Each row is a point on a landscape with many valleys, with its height.
A ball rolls from a point to the lowest of its 2 nearest points, and stops where none of them is lower. Distance is the straight distance between rows; heights are no part of it.
<1042> height 27.7: [ 69 108 136 110 211 147 133 118 151 120 100 134 168 143  95 129 131 121
 115 131 122]
<382> height 28.0: [109 130  91 129 158 175 171 126 131 142  94 101  87 144 125 126  85 101
 153 142 143]
<930> height 44.0: [130 138 123 128 146 168 128 151 170 187  43 144 125 119 201 128 147  64
 162 119 124]
<592> height 42.5: [177 120 160 109  79 108 105  91 187 131 109 103 174  82 184 137 197 128
 102  97 140]
<46> height 54.1: [ 76 181 145 183 131  95  97 165  58  86 114 166  99 128  44 138 144 134
 174 131 127]
<681> height 22.7: [ 85 116 106 128 165 122 135  95 153 127 103 137 136 105  96 147 113 116
 137 147 150]
<224> height 52.1: [ 77 150 157 155 149 124 119 144  64  68 132 152 146 116  35 145 161 142
 133 129 149]
<360> height 56.2: [155 154  85 153 110 136 157  95 152 185 106 122 105 133 156 106 116 101
 172 122 140]
<470> height 48.2: [ 64 122 155 112 144 133  81 163  84  69  94 147 131 132  48 152 128 128
 114 151 109]
<937> height 25.4: [ 66 106 104 120 215 136 131 117 167 153  83 157 162 106 106 148 112 110
 134 143 132]
<103> height 30.0: [155  56  89  82  87 140 136 101 193 117 180  31 118 147 156 156 101 147
 113 125 142]
<187> height 27.8: [109 157 148 124 115 171 135 139  83 115  66 183 118 136 138 116 140  69
 144 135 100]
<37> height 67.8: [112 166 161 165 104 116  45 171  57 105 122 171 161  60  88 186 177 145
 143 128  74]
<881> height 37.9: [122 165 108 174 133  49 130 102 131 142 166 135 104 143  86 112 117 162
 157 109 142]
<181> height 50.9: [163 134 111 140 157 193 175 139 149 186  99  91 107 150 197  98 124  97
 166 112 135]
<76> height 18.5: [138 112  98 115 129 182 157 191 101 168 132 204 116 119 153 139  67 106
 151 148 103]
<550> height 42.6: [116 126 123 130 128  99  87 134 192 162  47 123 126 118 165 145 143 105
 132 141 112]
<737> height 11.8: [127 146 117 158 119 145 173 150  80  81 189 153 100 151  83 118  95 158
 114 141 162]
<143> height 20.7: [ 87 118  96 143 180 111 142 131 139 114 133  90  92 177  99 120  91 150
 140 155 147]
<502> height 27.6: [128  81  92 116 137  99 121 105 190 148 144  82 120 130 140 152  99 150
 125 138 133]
<20> height 56.9: [134  85 151 106  97  90  90 104 135  88 180 100 159  78  93 177 139 174
  99 115 119]
<626> height 55.3: [ 60 166 152 156 143 121  98 156  63 101 100 202 114 128  67 148 142 108
 158 129 109]
<882> height 64.6: [132 168 170 151 111  89  58 178  70 118 131 178 150  93 118 145 162 146
 132 119  67]
<603> height 58.7: [113  90 137 109 158  86 106 109 148 123 155 148 184  78 109 159 123 152
 103 136 122]
<885> height 54.0: [164 147  95 148 137 147 180  95 161 182 128  79  95 152 179  95 123 109
 158 116 150]
<50> height 53.2: [140 139 139 135 120  86 133  83 138 113 158  75 121 157 124 111 159 153
 117 109 140]
<831> height 22.3: [157 121 166 121 133 101 136 102 144 133 169 148 196  94 166 123 167 146
 107  99 119]
<751> height 21.7: [148 103  98 115 138 156 154 120 165 149 130  38 100 172 173 117 116 136
 130 131 131]
<971> height 7.7: [148 128 119 109  89 176 140 173  81 147 121 211 130 107 152 138 115  95
 136 156  97]
<368> height 57.9: [139  70 136  91 122 122 119 119 137 100 184 126 165  83 112 163 109 164
  89 135 125]
<83> height 32.5: [117 152  98 155 134 177 190 140  71 114 149 200 114 130  95 132  97 106
 144 142 147]
<859> height 50.4: [115 129 147 122 185 136 126 163 151 174  79 155 143 137 187  95 135 100
 144 121  94]
<285> height 24.0: [157 125  91 117 105 155 133 161 130 186 137 169 109 122 153 122  69 113
 143 132 116]
<782> height 58.8: [106 118 132 130 156  57  94 114 171 134 114 138 162  85 120 156 138 144
 113 128 114]
<170> height 15.8: [124 120 127 137 115 120 128 179  83  83 183 136  94 159  86 120  83 172
 109 143 136]
<734> height 37.0: [139  84 119  96 150 174 133 159 149 165 105 146 144  92 167 139 105 107
 127 149 123]
<638> height 29.1: [ 88 154  99 145 140 175 175 110  88 116 101 182 106 126  89 137 110  88
 157 142 154]
<320> height 58.3: [128 176 113 156 131 121 143 104 131 174  83 166 115 130 154 102 142  82
 163 112 124]
<980> height 26.8: [174 130 142 107  78 181 162  79 115 111 131 114 153 105 160 124 162 106
 109 112 142]
<472> height 40.7: [177  95 136  97  69 127 125  81 203 147 164 100 169  87 184 145 159 124
 111  91 151]
<705> height 40.1: [170 129 150 110  63 138  95 153  97 114 137 128 111 128 138 121 131 132
 102 136 103]
<272> height 19.6: [152 122 119 129 102 118 132 151 103 113 220 131 114 165 103 110  73 176
 100 122 123]
<842> height 47.7: [101 156 143 138 143 107 104 122 140 133  62  97  99 171 135 107 160 105
 136 139 110]
<130> height 60.0: [138 169 132 150 127 125 142 137 108 161 113 197 137 103 160 114 130 104
 149 116 110]
<950> height 57.8: [ 99 130 146 129 179 100 105 130 140 137  97 161 162 112 129 133 140 122
 125 125 108]
<465> height 54.8: [102 124 143 156 142  86 125 106 103  80 185 124 148 112  52 150 145 166
 128 119 168]
<454> height 12.8: [107 157 139 156 112 146 161 115  78  41 153 113 116 139  55 122 154 141
 114 132 185]
<916> height 53.1: [ 74 174 152 175 145 121 135 153  58  71 133 163 113 149  43 116 153 130
 162 122 160]
<978> height 35.9: [185 114 144  94  78 169 129 137 101 118 161 130 135 127 160 104 131 136
  99 123 116]
<746> height 44.2: [170 115 143 106  95 144 135 103 183 161  96 124 170  82 201 139 177  96
 120 107 155]
<442> height 23.0: [170 118 102 126  87  86 128 132 137 138 222  99 102 173 102 106  73 182
 105 109 128]
<961> height 27.3: [170 126 139 118  93  84 115  95 150 138 186 120 155 113 149 129 145 159
 111  92 126]
<616> height 22.2: [162 137 163 115  97 136 149  74 127 109 150 101 164 110 156 115 189 131
 109  94 134]
<994> height 47.5: [142 137 138 126 160 166 142 154 150 182  69 113 112 153 206  91 143  87
 156 116 119]
<665> height 38.5: [184  91 125 107  87 120 116 135 188 178 160 118 157 102 188 128 127 135
 118 104 131]
<656> height 6.3: [125 128 144 130 160 103 129 136 125 113 145  70 104 199 145  87 130 155
 104 133 119]
<627> height 39.9: [128 103 125 115 134 131 100 148 177 170  72 145 148  92 171 136 125  97
 132 136 127]
<945> height 55.7: [103 121 155 133 125  80  87  98 121  77 153 100 166  89  62 177 159 169
 111 117 139]
<991> height 32.2: [166 143 137 131 115  85 116 117 146 159 137 125 134 130 165 108 140 141
 123 113 108]
<133> height 32.6: [157 109  79 127 139 116 123 143 189 215 140 133 126 112 165 135  66 131
 155 120 132]
<345> height 45.6: [ 99 148 118 127 147 103  99 115 190 154  46  78 104 165 153 129 163 102
 140 142 119]
<693> height 28.1: [148  84  86 107 114  97 133  97 199 156 183  46 113 164 155 148 107 151
 133 123 146]
<816> height 24.5: [116 155 101 144  96 161 155  92 102 116 106 149  92 122  89 142 124 101
 137 144 153]
<322> height 16.4: [150 120 161 115 146 151 162  99 108 114 156 144 185 113 149 112 163 126
 102 110 136]
<604> height 32.4: [115 111  77 111 147 200 151 152 138 152  71 112  89 122 144 149  79  89
 169 148 135]
<112> height 18.3: [ 95 153 123 135 116 154 155  86  88  71 107 120 114 135  63 133 158 110
 121 138 168]
<886> height 46.2: [180 140 118 117  69 151 139 110 164 173  98 159 145  80 175 130 156  89
 129 113 146]
<579> height 7.1: [110 162 122 165 121 155 188 164  63  49 171 151 109 143  52 120 121 147
 129 139 191]
<791> height 31.3: [177 107 148  90  92 192 149 121 128 126 124 109 141 127 186 109 152 107
  99 125 130]
<419> height 62.8: [127 159 161 137 108 108  95 157  70 107 133 160 127 123 104 123 144 136
 131 129  90]
<891> height 36.1: [142 171 123 172 129  51 117 107 135 163 148 151 121 128 134 109 132 152
 146 105 113]
<584> height 47.8: [149 144 115 129 111 159 139 104 167 178  52 148 118  92 176 129 152  73
 149 121 140]
<451> height 54.2: [128 137 133 144 130  96 134  91 114  99 161 119 143 123  94 138 140 153
 119 121 147]
<728> height 39.0: [119 162 118 175 114  51 123 113 118 111 167  98  84 173  75 119 117 168
 148 132 164]
<674> height 61.4: [149 156 142 146 105  94 107 145 107 151 126 185 137 101 133 132 137 128
 140 119  93]
<208> height 29.2: [159  84  93 102  84 172 159 111 158  97 198  41 103 166 143 139  85 163
  89 128 147]
<586> height 43.7: [130 112 143 108  82 128  75 145 100  89  98 121 110 119 112 136 116 133
 106 151  98]
<873> height 14.9: [154 101 113 112 135 122 118 141 146 139 151  50  97 180 168 101 113 153
 104 143 109]
<155> height 50.3: [ 62 151 169 130 137 157  96 170  41  50 109 162 141 124  36 155 161 124
 132 135 124]
<942> height 23.9: [ 89 127  96 139 158 169 163 130 116  98 117  97  81 172  91 125  90 118
 132 164 159]
<43> height 19.9: [136 131 152 104 101 154 116 148  87 122  88 182 131 102 142 133 137  91
 122 146  96]
<614> height 13.1: [123 114 153 119 168  97 118 153 118 116 148 126 130 162 139  90 109 157
 110 136  99]
<131> height 35.5: [173 111 110 124 135 125 136 137 186 207 144 145 157  92 188 129 112 126
 149 109 139]
<1004> height 25.8: [159  89 117 100 126 183 168 118 152 112 157  36 111 163 164 117 115 136
  99 125 141]
<766> height 33.9: [129  87 147  96 168 162 129 162 120 131 117 161 169 113 150 127 120 116
 108 141 107]
<188> height 46.4: [ 82 110 163  95 129 130  74 154 105  89  75 130 120 127  97 142 135 126
 103 156  91]
<145> height 51.0: [121 164 175 147 143 111 125 107  99  96 116  87 112 178 111  86 171 142
 114 116 123]
<958> height 25.3: [100  97 111 116 153  93 120  95 159 113 141  96 131 119 102 152 113 147
 113 153 142]
<444> height 49.5: [120 158 127 144 151 128 142 106 124 128 100 109 110 170 133  92 143 117
 133 127 128]
<408> height 25.7: [144 101  87 117  94  83 130 108 170 139 203  74 101 167 122 134  80 169
 115 119 138]
<394> height 28.9: [154 106  83 120 114 143 109 167 173 206 100 152 115  90 171 145  72 109
 157 142 126]
<921> height 30.7: [ 88  82 142  96 203 169 146 153 120 109 132 128 172 137 130 125 111 137
  97 144 115]
<115> height 56.5: [ 76 160 154 140 154 107  96 137 106 115  85 187 139 124  92 132 148 112
 143 123  96]
<297> height 52.2: [141 151 152 144 102  82  97 114 100  99 142  82 103 151 110 108 154 157
 120 115 121]
<362> height 17.9: [ 90 128 134 148 193 115 150 153 105 116 143 137 112 173 109 101  92 145
 133 140 123]

Where does a ball stop that starts at each point below?
<626> | <322>
<604> | <656>
<188> | <322>
<408> | <579>
<728> | <322>
<603> | <681>
<886> | <971>
<320> | <930>
<50> | <681>
<550> | <681>
